Points, in no order, along strands that fork and pass close to each other.
Two points are linked if the straight distance between their rows is under 49.2. Some points are linked to none.
Bozi: [10,9,-6,-11,1,2,-11,16,14,1,-18,0,-20,-9,-1,10,15,-19,-6,12,-9,19,-7,13,-1,-27]
Rim: [11,3,20,10,12,6,-1,7,-15,-5,5,18,1,8,-2,0,7,-6,13,5,33,-18,1,-7,-7,0]
tobid: [6,-2,-12,-14,-13,-2,-2,-13,3,17,35,-6,-4,3,-2,13,1,9,-4,6,-7,22,-8,5,-1,21]
Pag: [-8,0,9,25,16,-13,1,-5,-14,-9,-6,4,20,-4,-3,-14,-6,11,-1,-8,12,-31,11,-12,-6,-3]
fudor: [14,-20,-7,-15,4,-1,-3,8,-10,-5,-13,-14,-27,-15,10,-16,-12,6,-2,19,-9,12,12,19,-15,-24]
mefug: [6,-1,15,-7,12,4,-1,2,-24,-10,9,19,5,9,2,-14,-9,4,20,10,29,-13,7,-19,3,15]
melog: [1,-24,-5,0,-12,-10,-2,-7,-11,15,20,-25,-8,-2,3,-6,-14,31,10,-20,6,-1,5,7,-14,-10]
kis: [-14,-12,-1,-1,-3,21,-10,21,-1,-15,-26,-1,-5,-4,0,-10,6,-6,10,-3,11,7,2,11,8,-13]
Timi: [-19,-7,-19,2,-16,13,7,1,-3,2,-1,1,-3,10,-8,-1,11,8,-9,-12,-9,25,-8,9,14,6]
loro: [6,6,-3,-15,9,11,-7,15,5,-5,-14,12,-10,6,-5,14,5,-13,0,16,11,22,-5,-6,14,6]
Guzi: [1,14,-17,4,19,-24,8,-2,-12,-5,-13,8,2,15,-28,0,24,10,-10,-6,1,7,10,-26,7,-10]
Nabu: [-14,4,-5,13,18,-14,10,-7,-21,-12,-18,-9,19,3,-6,-19,-3,12,-4,-9,-13,-14,9,-19,-1,0]
mub: [10,2,-3,-30,-16,1,-2,-14,-1,-1,40,11,-16,3,-8,9,-5,-3,-4,18,-5,12,-4,5,-3,17]
bog: [-6,-5,-4,-22,-2,16,-2,-6,-17,-16,6,12,-2,-12,-11,-10,-13,-11,-5,14,-23,-4,3,-2,15,20]
kalu: [1,-9,-10,-26,-2,6,5,-9,-17,-6,13,-4,-3,-11,0,-6,-19,5,0,9,-17,6,3,4,0,3]
tep: [6,1,3,6,12,-3,6,3,14,11,-11,-22,-1,7,17,6,-6,2,5,-7,1,16,-1,4,-2,-12]
nedoz: [-6,-2,-22,1,-12,-6,6,1,0,21,10,-1,-5,7,-25,6,22,17,-13,-15,-9,34,-12,2,6,5]
tubu: [23,5,-4,-21,9,-7,-3,7,-16,4,16,3,-6,13,-6,8,-5,0,-1,24,16,25,8,-12,3,11]
Turas: [-14,1,1,11,-5,11,4,-3,13,4,0,-7,19,9,10,2,8,2,-4,-22,0,3,-7,2,9,22]
bota: [-15,-19,1,7,-20,15,0,-7,-8,1,20,7,5,-1,1,-10,-10,11,11,-21,16,-13,-6,8,-7,13]
guma: [-7,1,-22,-1,-3,-14,8,-3,-9,-3,-5,7,-1,2,-22,-9,19,8,-10,-3,-5,9,11,-6,11,-11]
molo: [-10,4,11,26,7,0,-8,17,7,2,-20,4,19,13,6,7,18,-3,8,-16,33,-1,-5,0,1,-5]
Puput: [-8,16,-10,28,9,-8,7,-5,23,2,-13,-9,18,0,-6,-3,22,9,-11,-14,-30,-15,-10,-23,2,-1]
kadi: [10,10,6,-21,5,4,-5,-5,9,-12,-22,-2,1,-13,9,1,-13,-25,-3,21,-20,8,-1,4,5,1]
nupe: [-17,-6,-10,12,-11,-5,9,-13,12,6,4,-20,-1,-13,0,-10,9,22,-4,-22,-29,-16,-6,4,0,-7]
fud: [-1,-5,-21,4,0,-13,8,-7,-11,22,18,-16,-4,7,-18,-5,10,34,-9,-22,-4,19,-7,-13,1,-5]
Kez: [-15,7,5,20,11,5,-1,12,-3,-7,-27,11,17,9,-5,-8,10,-4,3,-2,13,-8,5,-7,16,-9]
vaniz: [-1,3,-4,-14,-18,-5,-1,-12,1,-3,36,13,-6,-1,-19,7,6,1,-2,1,-5,-13,0,-5,0,7]
mibi: [20,15,24,0,3,9,-6,0,5,-13,-3,23,-3,-12,14,2,-11,-25,10,15,3,-22,-5,-1,-9,1]
sisen: [0,6,9,18,0,-8,-5,6,6,15,1,7,-3,17,-13,12,20,2,6,-7,36,-2,-7,-2,-5,-1]
lef: [4,-2,3,8,-6,-11,-2,-8,23,11,8,-16,-7,-10,4,7,4,-1,-3,-11,-12,-11,-2,13,-15,-14]
Laku: [7,-8,-4,-7,7,0,1,6,-2,1,-10,-24,-3,-1,8,-10,-12,7,-2,6,-11,16,9,15,1,-12]
buku: [10,2,-11,3,5,-26,3,-14,-10,16,19,-9,-14,6,-13,-7,7,21,-6,-9,-2,2,8,-11,-8,-14]
lan: [6,-6,-6,-23,2,-3,4,-11,-5,10,24,-19,2,5,2,0,-18,21,-4,8,-17,19,-4,-2,5,16]
Simer: [-34,-17,-20,15,-28,9,6,10,9,6,3,12,-5,-4,-19,-9,16,11,-6,-23,-8,11,-11,7,5,0]
zefut: [-13,-12,17,2,11,18,-4,5,-4,-9,-11,0,18,16,15,1,-14,-8,14,5,27,-3,4,2,7,13]
dab: [15,14,2,7,4,-15,0,5,7,14,-2,1,0,18,-4,12,19,-7,-1,0,13,9,2,-15,1,-7]
bag: [-5,-7,-12,-6,-8,17,-10,20,16,-9,-29,-8,-9,-5,1,7,22,-18,-4,-2,-2,18,-7,13,8,-15]
Zoki: [-14,-7,2,2,-7,13,2,-5,3,-8,-9,-8,6,-10,10,-8,-14,-7,-5,-5,-13,-13,0,11,8,-1]
dufu: [-27,-18,-2,-1,-27,13,1,-15,4,0,27,3,11,-9,8,-5,-18,-2,-4,-21,-10,-9,-9,13,2,20]
zur: [-10,-2,6,14,-8,-3,3,-8,-8,-4,13,16,14,0,-4,-11,-2,11,5,-10,18,-28,-1,-3,-4,4]
bezoz: [23,2,22,2,6,-2,-1,8,-7,3,11,12,-12,-2,12,10,-8,-6,24,14,32,-10,2,0,-15,3]
Tafa: [8,11,-10,5,23,-20,11,-6,-15,8,-8,-8,8,18,-9,-3,9,19,-10,5,2,17,8,-17,11,0]
Gumi: [-1,0,9,-7,-4,22,-6,16,5,-11,0,13,-15,5,5,4,0,-9,7,9,24,8,-4,9,1,10]
Vifib: [-6,4,21,15,9,18,1,1,19,2,-12,-2,29,11,20,9,-14,-10,15,-7,15,-4,-7,2,5,14]
kir: [-16,4,-11,1,-2,-4,2,-1,2,-13,-17,7,16,-13,-7,-3,8,-14,-17,4,-37,-8,-4,-5,16,8]
Potub: [9,14,19,31,10,-8,-4,2,15,3,0,8,17,-12,8,2,-14,-8,9,2,8,-36,2,5,-20,-17]
lok: [11,11,19,26,17,-9,-5,8,3,-2,-24,7,6,0,12,-4,-9,-5,15,1,18,-24,10,5,-13,-24]
vitab: [9,7,3,-8,14,-6,2,7,-17,4,2,-7,14,28,2,9,-9,5,4,13,29,12,7,-15,9,17]
Sek: [-14,-16,1,10,3,20,2,20,-2,-10,-19,-3,5,6,14,-8,-10,1,9,-8,31,2,-2,11,-3,3]
redol: [-1,8,12,13,0,3,-4,-8,14,9,13,0,20,8,15,14,-2,-13,3,-8,10,-11,-4,-6,4,18]
Gidal: [10,11,-11,-15,-3,1,-3,9,11,12,4,2,2,17,-9,15,15,-9,-10,8,-4,29,-11,2,16,11]
Sisik: [14,-3,11,-8,6,8,-10,13,2,3,4,-1,-20,9,9,12,3,-6,18,9,43,15,-1,5,-15,0]
zar: [-1,-7,-6,-11,-11,-6,-3,-10,15,0,6,-16,-16,-24,10,0,-9,1,-11,8,-30,-12,4,19,-16,-16]
vela: [-3,-12,5,-14,3,17,2,9,-32,-17,4,14,-13,-6,4,-14,-11,-3,18,5,14,-11,5,-5,0,10]
para: [11,-3,9,2,-6,5,-9,11,14,18,3,-13,-12,8,12,15,4,-5,13,-5,21,16,-1,13,-8,-8]
Gari: [19,17,14,-14,9,6,-9,14,19,1,-14,12,-13,1,11,26,3,-33,4,17,13,11,-4,-7,4,-4]
Vamem: [-24,-13,-19,8,-26,-2,9,-7,4,10,14,-2,-14,-10,-14,-5,11,13,-10,-22,-25,0,-7,4,-1,-11]
fon: [-5,2,-7,-1,1,-7,6,-6,2,-2,-4,-1,9,7,-9,-7,10,5,-16,-4,-24,0,2,-11,13,3]
Tater: [27,23,9,-2,7,-12,-3,-2,18,8,-1,6,-2,3,8,20,3,-16,5,10,0,5,0,-5,-3,-17]
nuni: [9,2,-8,-29,-10,8,-9,-3,9,-5,0,-3,-5,-17,6,7,-7,-17,-15,20,-35,4,-2,13,7,6]
zikim: [-4,3,10,8,-5,-1,-1,-21,10,0,28,5,21,-9,0,6,-8,-5,-6,-7,-10,-28,-6,-2,-1,18]
zazom: [-2,-1,-12,-13,-6,9,2,-5,8,-6,-7,-11,7,-14,-2,-6,-1,-10,-23,10,-49,6,-12,6,16,7]
rus: [8,-2,-7,-17,-6,-8,-3,2,-1,-4,-12,-8,-20,-23,2,2,-3,-4,-14,15,-32,9,6,13,-15,-26]
kon: [-7,-9,6,-21,-12,20,-6,-2,2,-23,6,18,-12,-17,3,5,-9,-19,4,16,-9,-10,2,9,10,19]
zonir: [0,1,-5,10,16,-20,11,-3,-32,-5,-14,-9,8,11,-5,-19,-3,28,-3,-3,6,6,14,-16,2,-10]
bozap: [19,2,-4,-13,1,-14,0,-2,-15,8,23,2,-18,7,-7,1,-1,12,5,7,10,6,9,-12,-6,-4]
takef: [-6,5,-3,24,5,-15,10,-16,10,1,-13,-12,2,-15,-2,-6,12,3,-12,-13,-28,-21,-3,-8,-8,-12]
supif: [3,15,18,15,4,-13,-1,-17,13,-3,14,12,11,-14,-2,4,-6,-12,5,-2,-12,-40,2,0,-8,-8]
rodo: [7,-13,-2,-19,6,7,5,5,-26,-17,-11,1,-4,-1,1,-16,-15,5,0,13,5,7,10,-2,-1,7]
nime: [14,23,17,-9,8,-5,-5,-7,5,-9,-18,13,-2,-17,16,9,-20,-22,-1,20,-17,-14,6,-4,-15,-3]
kere: [0,-16,3,10,-14,-11,-2,-11,7,13,24,-17,-19,-10,7,-1,-10,14,6,-6,1,-20,0,17,-16,-11]
Fal: [-3,2,14,15,13,2,1,14,-16,-16,-34,11,0,-5,0,-16,-1,-10,5,4,12,-16,12,1,-7,-14]
gono: [-18,-7,-12,6,-15,15,4,3,9,13,-2,-1,13,18,-4,5,17,14,1,-24,10,25,-10,0,3,27]

Follow the links from the first point to the second, and from the first to the third. Name the last point that the two ways share.
Potub, mub, rus => Sisik
gono, rodo, melog => Sisik
Puput, bozap, Vifib => Timi
tep, fud, Puput => Timi
Gari, fud, Sek => redol
Bozi, tubu, Rim => redol

A fork is a point with three links, a tip a point with one. Leave the first point through the second and follow the links. Name the first fork or tip that comes.
Tater, dab => redol
Potub, lok => loro
melog, kere => Sisik
kir, fon => dufu
Pag, Nabu => mibi

Name the points in between on the shortest way along the links from the first point to the second, in order.
gono, dab => Turas > redol > zikim > supif > Potub > lok > Fal > Kez > molo > sisen
Nabu, nime => zonir > Tafa > Guzi > guma > fon > kir > zazom > nuni > kadi
Fal, Laku => Kez > molo > sisen > dab > Tater > Gari > loro > Gumi > Sisik > para > tep
Tater, kalu => Gari > loro > Gumi > Sisik > bezoz > Rim > mefug > vela > rodo
tubu, Sek => bozap > buku > fud > nedoz > Timi > gono > Turas > redol > Vifib > zefut
